A landscape with many peaks, sampled at points; each row gives a point and its height.
A climber steps from a point to whichever of its 3 nearest points has the largest rise for the distance, and stops where none of them is higher. Distance is the straight distance between rows; heights are no part of it.
J382 (h 17.6): [45,-51,-6,-22,49,9,51,-42,0,25,14,-26,-46,-18,-12,-24,-6,66,-46,19,17,39,-10,34,5,-3,-65,-32,-22,-22,21,-49,41,61,-26,-10,35,-10,-16,15,17]
J987 (h 40.4): [-24,16,-12,6,-24,-1,-26,10,-3,-5,-8,21,27,22,12,5,5,-28,24,-8,6,-14,6,-14,-10,0,23,9,22,16,-15,43,-14,-5,5,-2,-13,-1,-8,-2,-3]
J535 (h 56.8): [34,-58,-3,-16,45,-1,53,-51,4,33,18,-13,-41,-9,-9,-32,3,43,-45,16,11,16,-22,33,-5,12,-42,-17,-17,-17,17,-29,22,51,-14,13,28,-6,3,13,27]
J425 (h 27.8): [0,18,60,-28,29,11,-20,17,-31,8,-32,-20,-12,-11,-44,19,-23,19,-6,32,-15,-12,32,-4,13,-31,-68,-41,-21,8,5,-69,38,-32,17,-50,9,15,-25,-25,-72]
J385 (h 53.0): [-29,21,-29,25,-36,-18,-18,11,36,-15,8,7,33,21,30,-2,14,-54,25,-32,-1,-13,-15,-15,-2,23,60,29,15,-5,-29,61,-43,-8,-5,39,-12,-19,22,15,35]
J912 (h 56.9): [-27,41,-22,20,-48,-15,-23,27,30,-12,1,16,43,23,22,11,12,-51,28,-25,-3,-15,9,-21,-8,5,68,20,14,-2,-22,60,-43,-27,22,20,-32,-1,15,-1,12]
J863 (h 56.1): [-24,24,-28,19,-36,-17,-23,24,26,-12,4,17,41,17,27,15,8,-50,26,-28,3,-18,10,-11,-9,10,59,15,7,1,-26,58,-42,-19,14,16,-25,-9,9,5,19]
J729 (h 42.1): [6,-32,-49,27,-5,-8,25,-28,31,-3,17,-2,-3,2,32,-18,28,-14,6,-21,19,8,-17,-7,-1,18,36,47,3,-4,-15,29,-18,30,-21,48,-7,-22,13,28,51]
J812 (h 55.0): [-24,31,-19,2,-26,-13,-37,25,17,-7,-2,16,36,21,20,11,2,-45,23,-23,2,-20,16,-14,-10,10,53,8,13,9,-22,48,-33,-23,23,7,-25,-6,3,-4,12]
J372 (h 47.5): [-3,-20,-18,-3,9,1,11,-18,-3,9,8,0,-3,10,16,-16,10,2,2,-9,2,-2,-8,14,-11,4,-4,15,-6,12,13,10,-10,10,-7,11,-1,13,2,15,12]
J310 (h 22.4): [-7,-2,-12,2,-6,-3,2,-1,1,1,0,10,9,6,25,-9,8,-2,14,-15,-5,3,-10,-7,-5,-10,23,20,13,11,-14,11,-15,7,-4,10,-8,7,-6,-1,14]
J147 (h 34.4): [-12,-4,-27,20,-16,-15,-5,-2,22,-16,5,10,26,18,30,2,17,-45,17,-28,2,-12,-23,-14,4,20,54,29,17,-16,-25,56,-20,6,-11,41,-14,-24,15,21,32]
J754 (h 26.8): [-8,-2,-17,12,-13,-13,-2,-1,2,-6,0,11,20,10,25,-4,9,-16,23,-14,2,2,-8,-12,1,3,41,16,22,-1,-15,41,-11,7,-2,16,-14,-11,-1,10,26]
J458 (h 28.0): [3,15,54,-21,26,18,-6,8,-22,4,-22,-15,-18,-20,-34,14,-24,26,-7,36,-7,-4,23,5,10,-18,-56,-38,-11,6,10,-66,36,-18,12,-31,9,16,-22,-4,-54]
J859 (h 36.0): [-2,17,28,-2,-10,7,-14,15,-18,-1,-19,-2,-3,-22,-25,13,-4,18,3,13,-13,5,7,1,7,-2,-25,-18,-5,11,13,-42,19,-27,4,-18,11,17,-19,-17,-25]
J689 (h 55.8): [-27,44,-18,14,-41,-9,-31,30,22,-11,4,19,38,19,24,14,8,-43,25,-31,0,-15,16,-16,-12,11,62,11,11,7,-25,51,-41,-26,27,6,-29,-1,7,0,6]
J771 (h 55.4): [-20,20,-26,13,-28,-13,-29,22,11,-8,4,20,34,16,26,6,15,-43,27,-23,1,-23,5,-11,-14,18,41,7,11,-1,-18,54,-34,-14,8,15,-17,-8,4,9,12]
J842 (h 52.3): [-9,22,21,-8,0,-2,-20,18,-23,-10,-18,-6,10,-6,-5,6,6,6,-3,0,-16,4,5,-14,-2,-7,-15,-1,5,10,7,-10,-1,-23,-10,-13,-2,17,-6,-28,-10]
J359 (h 49.3): [-11,20,-3,0,-1,0,-31,7,-14,-6,-5,8,15,7,11,6,2,1,11,-11,-12,4,2,-20,0,-12,1,9,11,14,-5,11,-5,-16,-1,-11,-9,5,3,-19,-2]
J203 (h 51.2): [-13,49,23,-3,-12,18,-37,35,-13,-10,-28,-13,16,-7,-7,35,-9,-13,14,3,-9,2,18,-19,3,-6,-4,-12,16,9,-3,-8,-2,-40,5,-35,-11,24,-2,-39,-25]
J617 (h 30.2): [16,7,41,-21,25,16,7,5,-29,2,-13,-8,-25,-17,-32,8,-13,29,-3,27,-4,-2,15,11,5,-5,-47,-44,-17,5,8,-60,38,-15,1,-31,4,11,-16,-7,-43]
J407 (h 1.9): [35,-23,33,-22,29,14,28,-12,-29,17,1,-23,-34,-29,-31,6,-36,50,-24,54,0,21,20,18,7,-9,-57,-29,-23,-11,17,-79,39,7,0,-36,17,6,-12,-10,-32]
J11 (h 39.1): [-30,41,3,11,-14,0,-54,35,-10,-13,-13,18,31,20,-11,23,-8,-32,17,-10,2,-23,3,-26,-8,-6,32,-3,18,12,-13,23,-26,-32,21,-21,-18,17,-12,-27,-11]
J822 (h 51.0): [-6,27,27,-6,-11,0,-28,19,-22,1,-27,-10,4,-9,-13,17,-5,2,-2,7,-15,2,8,-10,5,-6,-20,-9,4,17,7,-18,4,-35,0,-19,3,18,-11,-32,-18]
J422 (h 50.5): [23,-51,-29,4,4,-3,40,-30,14,13,13,-5,-16,3,14,-22,14,2,-4,-12,7,14,-34,26,9,15,2,30,-14,-1,19,11,-10,46,-18,39,8,-12,13,38,27]
J326 (h 27.7): [-7,29,42,-23,-3,7,-23,20,-25,2,-31,-13,-8,-17,-32,22,-20,15,2,19,-16,2,37,-7,9,-28,-49,-36,-11,19,1,-62,30,-42,22,-36,8,22,-26,-22,-63]
J819 (h 30.8): [1,21,45,-26,6,7,-13,16,-23,-2,-22,-8,-11,-27,-31,12,-16,22,-5,27,-13,-5,24,3,14,-20,-57,-35,-21,14,-2,-68,26,-35,8,-37,9,10,-19,-14,-58]
J476 (h 54.9): [-2,-16,-37,21,-2,-11,10,-8,22,-5,15,9,4,6,32,-4,20,-14,7,-19,17,6,-15,-6,-2,6,33,30,12,2,-9,23,-17,23,-11,38,-11,-7,11,22,36]
J954 (h 29.0): [-8,-4,-29,25,-8,-19,-6,-2,28,-18,7,13,11,16,30,-7,18,-43,14,-27,10,-12,-22,-8,3,14,54,28,21,-12,-16,54,-27,15,-11,42,-9,-17,16,28,40]
J573 (h 54.1): [-9,33,12,-8,-9,10,-28,21,-8,-7,-12,-5,8,4,3,21,-2,-2,4,-3,-11,7,7,-19,1,-10,-8,-1,13,16,2,3,-2,-24,-5,-22,-9,15,3,-31,-17]
J80 (h 22.2): [36,-26,29,-17,35,6,28,-8,-26,9,2,-16,-31,-22,-27,8,-25,35,-20,37,-1,13,9,17,8,-6,-53,-33,-23,-10,18,-56,46,11,-7,-26,17,-4,-7,-8,-27]
J172 (h 33.5): [-3,23,41,-19,-6,13,-17,12,-27,1,-23,-4,-11,-19,-29,15,-16,25,1,18,-12,5,24,-1,9,-15,-44,-32,-9,10,3,-52,22,-30,7,-28,10,17,-19,-9,-40]
J135 (h 37.0): [-2,11,29,-8,6,12,0,13,-9,-5,-7,3,-12,-22,-19,4,-8,25,-5,16,-7,14,7,7,-3,-3,-39,-18,-8,2,14,-36,18,-16,-3,-19,6,5,-11,-13,-21]
J544 (h 44.2): [18,-49,-20,-2,3,5,34,-38,1,9,13,-1,-16,-2,10,-19,16,12,-8,-6,-3,18,-27,23,-6,19,-3,15,-10,6,16,11,-2,42,-6,25,17,-5,12,31,17]
J533 (h 40.7): [-1,-17,-5,3,1,2,14,-10,1,8,9,0,-14,-4,-6,-16,8,13,-6,0,7,4,-6,15,-9,-5,-25,4,-9,9,14,2,2,5,-10,4,10,13,-1,12,1]
J436 (h 34.6): [-34,60,15,12,-23,4,-44,37,-9,-18,-18,5,36,14,-16,33,-15,-16,25,2,-12,-13,12,-28,-1,2,18,-14,21,3,-12,4,-5,-39,20,-38,-15,26,-4,-44,-26]
J861 (h 36.2): [23,-12,30,-15,29,14,22,0,-13,3,0,-10,-30,-18,-16,6,-20,33,-16,26,2,7,2,17,3,2,-48,-31,-15,-7,14,-41,36,-4,-2,-15,16,5,2,-9,-23]
J347 (h 50.2): [-36,44,-19,31,-65,-12,-32,37,27,-20,-9,23,41,17,18,17,14,-58,34,-28,-14,-17,6,-42,-14,8,86,21,27,3,-12,66,-56,-32,26,15,-31,6,5,0,4]
J509 (h 58.7): [-36,28,-29,31,-61,-22,-21,24,39,-13,-4,13,38,27,30,14,15,-58,24,-29,11,-13,2,-27,-10,20,77,35,17,0,-27,69,-52,-24,14,23,-32,-4,25,13,21]
J952 (h 36.4): [3,12,33,-12,10,9,-1,16,-13,-1,-10,-2,-17,-18,-23,10,-16,29,-3,14,-1,5,14,12,8,-5,-42,-32,-20,-1,19,-51,26,-16,4,-24,9,12,-9,-1,-34]
J919 (h 57.6): [27,-48,1,-16,33,3,43,-35,5,18,20,-12,-33,-9,5,-35,3,43,-24,3,3,17,-22,37,-5,4,-22,-10,-17,-22,3,-18,17,45,1,16,17,-10,12,14,14]
J323 (h 47.7): [-1,-11,-28,16,-13,-14,18,-9,9,-9,3,8,12,9,32,0,21,-16,20,-16,12,2,-10,-8,-1,6,39,31,17,0,-9,31,-15,16,-6,36,-15,-5,8,20,33]
J965 (h 7.7): [45,-35,27,-17,41,12,33,-15,-23,21,5,-20,-35,-27,-20,-2,-25,64,-27,40,-6,29,16,17,14,-1,-67,-33,-29,-15,17,-72,41,31,-6,-33,29,-2,-23,-3,-16]
J696 (h 41.1): [8,-22,9,-8,6,12,17,-12,0,-4,5,-9,-16,-6,-9,-14,0,14,-18,5,8,16,-7,14,-1,-5,-32,-3,-11,5,15,-17,13,6,-8,-12,18,4,7,0,-10]
J506 (h 37.8): [-13,49,26,-9,-13,18,-44,43,-17,-14,-26,-5,16,3,-19,28,-18,-8,26,12,-19,0,21,-18,10,-7,-6,-23,13,11,-6,-8,6,-43,16,-34,-10,36,-8,-38,-32]
J787 (h 32.2): [35,-36,19,-17,34,4,33,-18,-6,10,12,-11,-32,-15,-16,-18,-6,34,-34,18,-6,12,-6,21,1,-7,-40,-22,-22,-18,24,-31,30,22,-11,-9,21,-6,3,-6,3]
J129 (h 36.9): [24,-20,16,-15,30,12,20,-12,-15,-8,13,-6,-23,-13,-17,-8,-6,24,-19,16,1,7,-3,16,1,-3,-43,-19,-25,-8,21,-28,29,2,-9,-17,15,-4,10,-9,-6]
J325 (h 52.0): [-9,10,-15,11,-23,-20,-21,12,6,-5,-9,13,31,16,27,4,10,-46,25,-21,2,-11,-5,-13,-5,13,47,7,15,2,-22,56,-20,-1,-2,22,-15,-10,2,10,19]
J891 (h 34.5): [-8,-8,-36,26,-10,-12,3,-17,33,-14,15,3,4,15,31,-14,22,-42,9,-27,13,-17,-28,-8,5,16,61,48,15,-11,-27,63,-30,15,-20,47,-9,-28,15,32,51]
J473 (h 8.4): [40,-27,29,-22,34,6,30,-6,-28,21,0,-20,-29,-25,-26,6,-27,42,-24,42,3,17,17,15,9,0,-60,-34,-22,-13,22,-66,41,14,-5,-31,25,-1,-11,-9,-22]
J560 (h 62.5): [25,-44,12,-16,33,2,38,-37,-6,16,18,-7,-34,-9,-7,-29,2,37,-28,4,-6,12,-16,27,-4,-3,-32,-14,-9,-16,14,-19,20,38,-5,8,23,-13,9,7,7]
J73 (h 24.7): [45,-34,20,-17,38,-7,37,-20,-16,15,13,-12,-33,-20,-21,-10,-11,48,-35,26,3,16,1,20,7,0,-49,-25,-18,-20,27,-54,34,29,-11,-11,27,-6,-2,0,-1]
J791 (h 50.3): [-26,31,-11,8,-21,-3,-36,25,1,-9,-6,24,32,29,3,17,-9,-37,19,-16,-2,-29,15,-17,-7,0,39,0,14,12,-16,39,-23,-27,28,-7,-24,6,-4,-20,-7]
J181 (h 51.6): [11,-41,-44,17,0,-4,27,-35,27,-1,22,-2,-9,0,35,-14,23,-10,7,-26,9,11,-28,2,7,21,15,38,-5,0,-1,17,-12,41,-23,48,5,-17,15,32,46]
J131 (h 18.6): [43,-49,6,-9,43,2,47,-28,3,22,10,-21,-40,-24,-17,-18,-10,62,-47,24,11,18,-6,29,1,1,-58,-24,-17,-17,26,-52,38,45,-20,-11,36,-11,-10,2,12]
J272 (h 36.3): [-12,27,28,-5,-15,6,-22,23,-28,0,-30,-8,-2,-17,-28,26,-17,12,-1,17,-13,3,31,-9,9,-21,-27,-23,-1,16,1,-34,19,-45,11,-36,1,24,-16,-21,-38]
J914 (h 60.2): [-10,-6,-5,-5,9,6,5,-6,-8,6,4,5,2,6,9,-15,7,12,4,-8,-2,1,-9,7,-4,-3,4,13,-1,10,5,6,-9,2,-4,3,-2,12,-1,6,7]
J879 (h 41.5): [23,-47,-8,-10,8,-6,30,-38,2,15,16,-11,-25,-5,5,-28,6,23,-18,3,-1,19,-20,35,-5,5,-17,1,-13,-11,9,0,8,42,-6,14,22,-17,12,21,12]
J149 (h 46.7): [-12,6,-19,15,-23,-17,-13,7,12,-11,4,14,29,18,23,10,15,-44,23,-24,1,-12,-3,-11,-1,11,53,19,17,-3,-17,53,-24,-3,-1,24,-11,-15,7,15,21]
J15 (h 54.8): [-38,49,-13,21,-54,-9,-31,33,23,-16,5,19,43,21,13,14,10,-47,33,-25,-3,-12,19,-27,-8,3,77,13,18,4,-22,52,-46,-32,25,7,-33,5,4,-6,6]
J395 (h 45.3): [6,-30,-26,2,2,-5,22,-21,-3,17,13,1,-8,6,12,-11,12,3,-2,-14,3,5,-17,16,-7,9,-7,14,-9,9,11,11,-10,18,-15,17,1,1,8,22,12]
J935 (h 57.5): [38,-52,-2,-18,40,-3,46,-40,-1,19,16,-15,-32,-8,-11,-29,-5,50,-45,19,2,9,-14,30,-3,7,-43,-23,-12,-19,27,-41,27,47,-10,-3,29,-8,-3,13,15]
J627 (h 42.8): [16,-31,-1,-15,13,10,28,-27,0,6,11,-5,-25,-2,-9,-23,0,26,-19,1,4,19,-9,26,-1,-5,-31,-2,-16,-5,15,-15,16,26,-4,-2,22,-5,23,5,0]
J857 (h 43.0): [-42,55,-18,23,-68,-2,-57,51,13,-21,-11,24,53,20,5,20,6,-75,34,-23,-19,-21,16,-56,-8,1,84,16,24,16,-6,76,-56,-47,34,3,-36,14,-3,-11,-14]
J84 (h 42.9): [-14,25,-10,5,-10,1,-32,13,-13,-5,-3,15,19,12,13,3,1,-20,17,-10,-2,-4,7,-21,-7,-6,17,8,19,12,-8,35,-8,-9,11,-10,-12,-1,-10,-15,1]
J547 (h 52.4): [18,-38,3,-13,12,3,39,-32,-6,5,16,-13,-28,-10,1,-31,6,33,-18,2,-6,14,-18,25,-5,-2,-20,0,-18,-10,10,-8,13,31,-8,11,19,-10,13,11,10]
J688 (h 57.0): [35,-54,-7,-14,42,-1,55,-41,8,25,23,-17,-37,-8,-11,-27,-7,51,-51,15,13,19,-17,34,1,3,-42,-22,-12,-24,24,-37,29,51,-18,5,35,-4,-3,15,26]
J703 (h 40.2): [-4,-20,-51,25,-2,-11,18,-25,34,-13,18,6,3,12,27,-10,28,-30,7,-18,15,-10,-23,-6,4,23,54,49,13,-7,-12,49,-21,20,-22,53,-14,-21,21,24,55]
J384 (h 17.5): [49,-42,10,-19,49,4,46,-26,1,26,8,-18,-44,-21,-19,-11,-18,76,-46,23,11,36,-4,30,10,-3,-71,-31,-21,-20,31,-65,36,50,-29,-17,37,-9,-16,3,5]
J366 (h 47.4): [-33,17,-40,34,-53,-21,-23,-1,47,-14,6,18,34,19,32,-3,17,-56,14,-34,11,-20,-16,-21,-8,25,74,50,12,-13,-23,68,-51,-4,3,39,-15,-25,27,11,35]
J52 (h 21.4): [8,19,76,-17,45,11,-14,7,-32,3,-35,-34,3,-29,-61,17,-23,43,-9,52,-10,6,36,-2,16,-41,-84,-40,-18,5,25,-90,49,-20,15,-66,11,12,-30,-28,-80]
J883 (h 26.5): [9,21,63,-18,37,11,-24,12,-37,2,-33,-19,-2,-14,-53,21,-17,24,-12,38,-16,-7,34,-9,14,-36,-77,-42,-17,11,16,-74,46,-28,19,-59,14,18,-30,-16,-83]
J701 (h 47.2): [-8,-16,-43,30,-5,-14,15,-7,23,-11,9,5,6,15,30,-9,24,-29,6,-17,18,-2,-13,-4,-3,15,54,39,14,-7,-14,45,-17,19,-19,42,-13,-16,12,20,50]
J933 (h 31.2): [-1,-34,-56,25,-4,-16,23,-30,26,-2,23,7,-11,4,35,-14,31,-24,10,-22,21,4,-27,-14,-2,23,48,48,9,-6,-16,39,-22,33,-22,52,-5,-19,19,25,53]
J985 (h 30.7): [-9,12,-13,2,-18,-11,-15,5,-8,-2,-6,9,21,11,16,-4,6,-12,17,-9,2,-3,-6,-13,0,-6,31,12,22,7,-16,33,-9,-3,5,7,-12,-6,0,-4,13]
J467 (h 27.9): [-12,36,34,-19,-13,6,-23,25,-32,1,-31,-9,-1,-23,-37,23,-16,3,7,27,-11,4,36,-2,9,-23,-38,-26,-5,17,-7,-44,24,-47,17,-34,2,25,-17,-25,-50]
J834 (h 29.1): [-2,29,47,-24,16,8,-19,18,-26,3,-33,-17,-7,-20,-37,22,-21,18,-5,25,-16,-12,34,-6,13,-29,-64,-35,-19,9,-4,-68,32,-42,19,-43,10,15,-25,-26,-62]
J75 (h 53.1): [-28,49,-16,9,-24,-7,-38,33,16,-10,1,21,37,22,9,18,0,-45,15,-26,-2,-26,19,-15,-8,1,51,5,14,7,-17,48,-33,-34,35,-9,-29,5,-5,-14,1]
J455 (h 37.1): [20,-28,12,-13,22,7,21,-11,-8,0,19,-9,-25,-10,-12,-16,4,30,-25,8,-2,10,-4,19,-4,-7,-43,-12,-19,-11,17,-24,22,16,-6,-9,16,-7,16,0,-4]
J681 (h 64.3): [-23,47,7,-1,-13,17,-41,30,-11,-14,-20,2,19,9,-8,28,-6,-5,19,4,-12,-3,8,-20,-9,-9,-3,-7,17,10,-3,11,-4,-42,5,-28,-13,20,-5,-38,-26]
J357 (h 59.1): [24,-53,-14,-4,10,-3,45,-40,8,17,18,-9,-22,-4,8,-28,5,26,-17,-3,7,26,-24,33,-1,7,-10,6,-17,-2,11,4,12,55,-6,23,17,-16,20,35,17]
J270 (h 31.3): [-23,-1,-35,23,-27,-17,-7,-5,37,-16,15,9,20,13,35,-11,19,-42,17,-40,5,-26,-28,-12,8,24,64,40,13,-17,-22,65,-36,10,-12,48,-10,-28,17,22,44]
J162 (h 7.8): [13,0,59,-21,46,10,8,-11,-34,14,-23,-25,-18,-22,-49,11,-29,47,-11,60,-1,6,33,7,12,-31,-68,-41,-14,-3,21,-84,40,-7,9,-51,10,16,-24,-13,-60]
J686 (h 48.6): [-10,15,12,-4,3,-4,-14,10,-16,3,-6,-2,0,0,-4,-4,4,1,-11,-9,-8,2,-9,-3,-4,-10,-4,7,6,13,13,-9,-3,-15,-2,-11,1,16,-5,-11,-1]
J164 (h 47.3): [-27,36,-10,13,-17,5,-44,25,-11,-9,-11,22,35,20,-4,13,-7,-28,20,-7,-2,-18,9,-22,-12,-3,25,2,19,13,-15,30,-17,-25,17,-22,-16,7,-8,-27,-8]
J48 (h 27.5): [-4,-21,-57,20,-12,-10,19,-41,32,-2,30,7,-16,13,29,-22,30,-44,6,-35,18,-17,-29,-6,0,25,71,57,21,-15,-30,64,-34,17,-26,64,-13,-34,25,30,64]
J125 (h 32.1): [-16,-7,-51,23,-21,-9,6,-33,43,-5,26,5,-3,17,35,-17,18,-38,15,-40,20,-20,-32,-2,4,21,73,56,19,-16,-34,72,-39,18,-22,55,-10,-32,25,29,57]
J582 (h 38.8): [12,-6,20,-9,19,15,16,1,-4,-3,3,-3,-25,-16,-17,0,-6,22,-11,19,1,9,2,17,7,-3,-41,-19,-22,2,20,-33,23,-3,-6,-18,13,-3,9,-6,-13]
J134 (h 46.5): [0,-10,-24,4,3,-3,15,-11,8,3,12,7,-1,9,25,-4,15,2,10,-9,10,3,-10,0,-10,4,17,22,5,5,-4,15,-10,17,-4,20,-10,3,9,18,21]
J415 (h 15.4): [24,-2,50,-18,37,12,11,-4,-30,11,-8,-17,-21,-18,-38,8,-27,35,-11,47,-5,1,19,5,4,-21,-53,-43,-12,1,11,-68,50,-4,9,-39,8,11,-18,-7,-59]
J901 (h 56.6): [13,-25,-42,10,2,-6,23,-9,19,5,18,1,-6,7,39,-9,15,-7,10,-21,11,7,-18,11,-5,11,14,25,3,7,-1,9,-9,20,-16,32,-8,-8,17,28,33]
J730 (h 16.2): [46,-38,21,-22,52,13,44,-22,-14,23,9,-19,-42,-27,-16,-5,-21,71,-42,32,1,32,0,25,10,-2,-70,-35,-26,-20,25,-75,38,39,-22,-15,36,-3,-16,8,1]
J517 (h 56.0): [-23,24,-31,24,-45,-14,-28,20,35,-15,6,18,33,20,29,1,19,-54,24,-28,1,-15,1,-21,-7,22,58,32,12,-7,-30,55,-44,-11,1,30,-20,-17,16,8,22]
J211 (h 48.7): [-32,44,-2,9,-24,1,-44,31,7,-16,-2,29,41,17,7,15,3,-40,18,-24,-10,-27,14,-18,-7,-8,54,6,13,15,-26,43,-36,-38,31,-7,-22,7,-2,-15,-5]
J660 (h 38.0): [6,0,23,-11,11,21,12,17,-10,-4,-2,-5,-18,-20,-22,4,-15,27,-7,18,8,13,7,17,7,-1,-41,-19,-11,4,20,-42,27,-11,1,-18,15,4,-3,-3,-20]
J907 (h 35.7): [-25,52,5,16,-32,-3,-61,46,-1,-24,-16,21,42,20,-7,22,-2,-42,17,-19,-15,-34,11,-28,-10,-2,49,4,14,6,-18,32,-38,-42,42,-17,-25,18,-5,-37,-19]
J614 (h 43.3): [-12,4,-17,9,-20,-10,-17,7,-6,-7,-2,13,28,13,23,4,12,-28,24,-16,-7,-8,-7,-11,-8,2,36,12,17,2,-16,41,-14,0,-1,10,-21,-8,-6,6,13]
J695 (h 50.8): [27,-58,-5,-18,28,-2,56,-45,9,20,20,-11,-33,-4,11,-34,1,39,-26,-2,-5,13,-22,39,-4,1,-19,-4,-11,-18,12,-11,7,49,-1,26,22,-10,20,21,22]
J906 (h 21.7): [-12,42,39,-18,-9,14,-30,36,-33,1,-40,-12,4,-12,-29,35,-21,-4,0,19,-15,-4,35,-12,14,-21,-21,-22,9,19,7,-34,12,-51,11,-38,-7,35,-18,-30,-46]
J824 (h 45.8): [-9,38,26,-8,-13,4,-23,32,-26,-1,-33,-10,3,-13,-15,27,-9,4,-1,16,-19,5,19,-11,1,-11,-17,-12,4,12,1,-25,7,-43,3,-33,-5,22,-11,-34,-28]
J420 (h 34.0): [13,5,35,-19,21,21,9,10,-16,0,-10,-9,-25,-20,-19,11,-24,20,-7,29,0,3,11,14,8,-10,-52,-32,-14,0,19,-50,33,-12,0,-26,7,8,-11,-4,-36]
J740 (h 45.1): [-24,27,-13,12,-15,-5,-32,15,-7,-10,-3,16,30,16,1,11,-9,-24,17,-8,-2,-13,2,-19,-5,-4,19,5,20,18,-9,37,-15,-10,15,-14,-16,6,-5,-24,0]
J463 (h 49.1): [-23,48,3,10,-19,9,-47,34,-6,-16,-18,10,33,23,-6,22,-10,-20,20,-1,1,-13,9,-19,-3,-7,14,-1,18,10,-12,17,-5,-21,15,-27,-15,17,-12,-36,-16]
J583 (h 43.1): [6,-35,-20,5,5,4,18,-21,-2,12,9,2,-14,14,6,-15,8,4,-8,-3,2,9,-17,14,-6,7,-15,6,-10,11,8,4,-2,24,-10,9,11,6,6,22,4]
J167 (h 43.2): [-2,-13,3,1,-1,8,12,-7,-5,3,1,1,-13,4,-13,-11,0,15,-13,7,3,7,-2,11,-4,-1,-20,2,-5,8,16,-6,5,0,-5,-7,8,7,3,1,6]
J485 (h 59.0): [29,-46,8,-16,34,-3,42,-26,0,18,16,-17,-28,-11,-7,-27,-3,45,-39,13,-2,12,-12,23,-2,0,-35,-19,-12,-20,23,-32,22,40,-7,7,28,-8,6,5,16]
J638 (h 25.0): [21,-11,35,-18,34,20,18,-4,-24,12,-4,-15,-22,-17,-32,9,-24,27,-15,47,4,5,20,13,8,-13,-52,-39,-16,-3,15,-61,40,-8,5,-31,11,8,-14,-1,-36]
J748 (h 44.4): [-3,-4,-10,-5,4,-5,8,-7,0,8,4,8,-2,8,17,-10,16,3,5,-19,-1,-2,-6,2,-7,-5,5,19,8,15,0,10,-11,12,-8,13,-2,13,0,10,20]
J419 (h 41.6): [-42,57,-1,22,-62,-4,-52,46,12,-19,-8,26,48,17,4,19,-1,-56,37,-19,-20,-23,20,-43,-8,-5,78,20,18,12,-16,65,-50,-45,42,4,-34,12,-5,-17,-23]
J433 (h 20.3): [39,-42,12,-18,39,0,39,-24,-9,19,8,-17,-27,-19,-22,-13,-11,59,-42,32,3,12,-7,25,8,1,-49,-22,-15,-18,34,-48,37,30,-13,-9,29,-9,-10,-6,5]
J490 (h 34.7): [-9,4,3,-5,3,1,-10,4,-12,-1,0,7,4,-1,14,-10,0,0,-1,-12,-7,-2,-3,-7,-5,-10,3,8,7,12,-5,0,-11,-8,0,-2,-7,13,-5,-7,-2]
J194 (h 30.3): [-17,-17,-53,17,-21,-9,15,-33,39,-3,27,14,-7,16,40,-25,23,-45,15,-42,19,-21,-37,-4,1,25,80,55,12,-20,-32,71,-34,21,-25,60,-16,-32,29,37,66]
J429 (h 50.4): [-2,-17,-28,12,-3,-10,12,-11,10,-3,11,10,11,9,25,-4,25,-3,21,-13,15,3,-8,-6,-5,2,33,23,9,7,-8,25,-12,19,-14,31,-18,-5,5,27,31]
J304 (h 30.9): [-27,1,-48,23,-39,-5,-3,-17,45,-7,24,18,10,17,34,-16,16,-40,23,-45,18,-23,-38,-6,2,31,86,53,17,-21,-30,71,-47,18,-19,61,-8,-29,24,33,54]
J504 (h 6.2): [26,-6,47,-26,43,19,19,-5,-29,23,-10,-25,-24,-18,-40,9,-28,45,-15,52,2,19,33,8,10,-16,-72,-37,-20,-9,13,-74,48,5,6,-47,15,13,-22,-13,-50]
J806 (h 54.5): [16,-40,-40,11,4,-7,29,-25,21,7,18,-3,-6,-5,38,-10,27,-7,4,-21,3,9,-24,15,3,18,10,30,-5,4,7,14,-9,37,-18,43,6,-16,16,32,40]
J105 (h 34.8): [-7,-6,-24,17,-14,-17,2,-4,12,-16,5,11,12,12,21,-2,14,-25,18,-15,11,-2,-12,-4,0,11,51,24,18,-9,-14,42,-16,12,-18,32,-18,-10,9,27,38]
J833 (h 32.6): [-17,-3,-36,21,-24,-14,-6,-12,37,-14,19,15,17,14,33,-14,18,-46,15,-36,8,-18,-30,-10,2,19,66,39,19,-17,-28,61,-42,12,-13,56,-14,-27,16,29,45]
J218 (h 45.4): [-7,-2,13,3,1,-1,-1,4,-10,4,-5,-3,0,2,-13,-9,2,12,-12,2,2,7,-3,5,2,-8,-23,6,-2,5,17,-11,0,-14,-4,-11,5,18,-8,-9,-5]
J823 (h 25.9): [10,7,60,-21,38,16,-8,6,-33,4,-23,-18,-14,-16,-46,10,-24,33,-6,45,-15,-10,27,1,13,-35,-67,-44,-16,3,18,-75,44,-25,17,-44,13,13,-24,-19,-71]
J82 (h 36.5): [-7,10,19,-3,2,10,-1,8,-5,-9,-9,-5,-12,-11,-27,-1,-7,24,-5,8,2,12,1,9,0,-3,-31,-13,-9,7,19,-28,21,-20,2,-8,15,11,-7,-6,-20]
J591 (h 49.4): [-28,55,-7,10,-43,-7,-41,35,15,-15,-5,21,38,20,15,14,4,-43,18,-19,-10,-19,17,-28,-12,5,62,3,11,13,-23,54,-44,-30,40,-1,-30,7,-4,-20,-4]
J866 (h 14.8): [60,-46,8,-22,55,17,54,-41,0,37,13,-27,-55,-23,-16,-23,-9,71,-58,22,16,32,-4,37,13,-2,-76,-33,-25,-11,27,-61,42,59,-39,-10,35,-15,-11,20,10]
J437 (h 39.7): [9,-15,18,-7,9,13,15,-5,4,-5,7,-1,-26,-10,-21,-6,-8,24,-14,13,8,14,2,17,-1,-2,-33,-17,-19,-3,27,-27,22,8,-7,-9,18,-3,12,-3,-12]
J101 (h 31.5): [38,-29,14,-15,32,6,29,-14,-12,8,9,-10,-31,-16,-17,-3,-9,28,-29,26,1,11,-5,17,2,-5,-44,-21,-17,-10,24,-48,32,11,-11,-13,20,-4,2,-13,-11]
J667 (h 47.8): [-31,8,-41,32,-48,-22,-15,1,43,-15,12,16,27,22,33,-5,24,-55,17,-39,10,-16,-17,-16,-4,27,73,43,7,-19,-31,66,-47,-2,-5,41,-17,-28,22,17,42]
J104 (h 44.5): [-21,31,-2,4,-10,2,-37,28,-11,-4,-12,6,32,10,0,15,-8,-21,12,-3,-2,-4,3,-23,-2,-8,13,7,15,10,-18,24,-8,-14,12,-20,-17,8,-13,-28,-17]
J691 (h 54.3): [-19,24,-12,10,-21,-13,-31,14,4,0,5,18,37,13,15,14,0,-46,20,-17,-4,-22,7,-13,-13,1,41,-1,19,12,-19,44,-29,-13,13,5,-18,-7,3,-1,14]

Where does a climber stop that starts at each point below?
J638: J681
J952: J681
J866: J560
J965: J560
J80: J681
J933: J901
J101: J681
J384: J560
J73: J560

Call two points neighbours if one is among the 3 nearest of the other. Go from one point of each pair to the other, from neighbour to neighbour, staying as high as possible. Name the lowest point that can't be avoided.
J912 and J914: J696
J75 and J463: J164
J357 and J476: J422
J476 and J125: J304
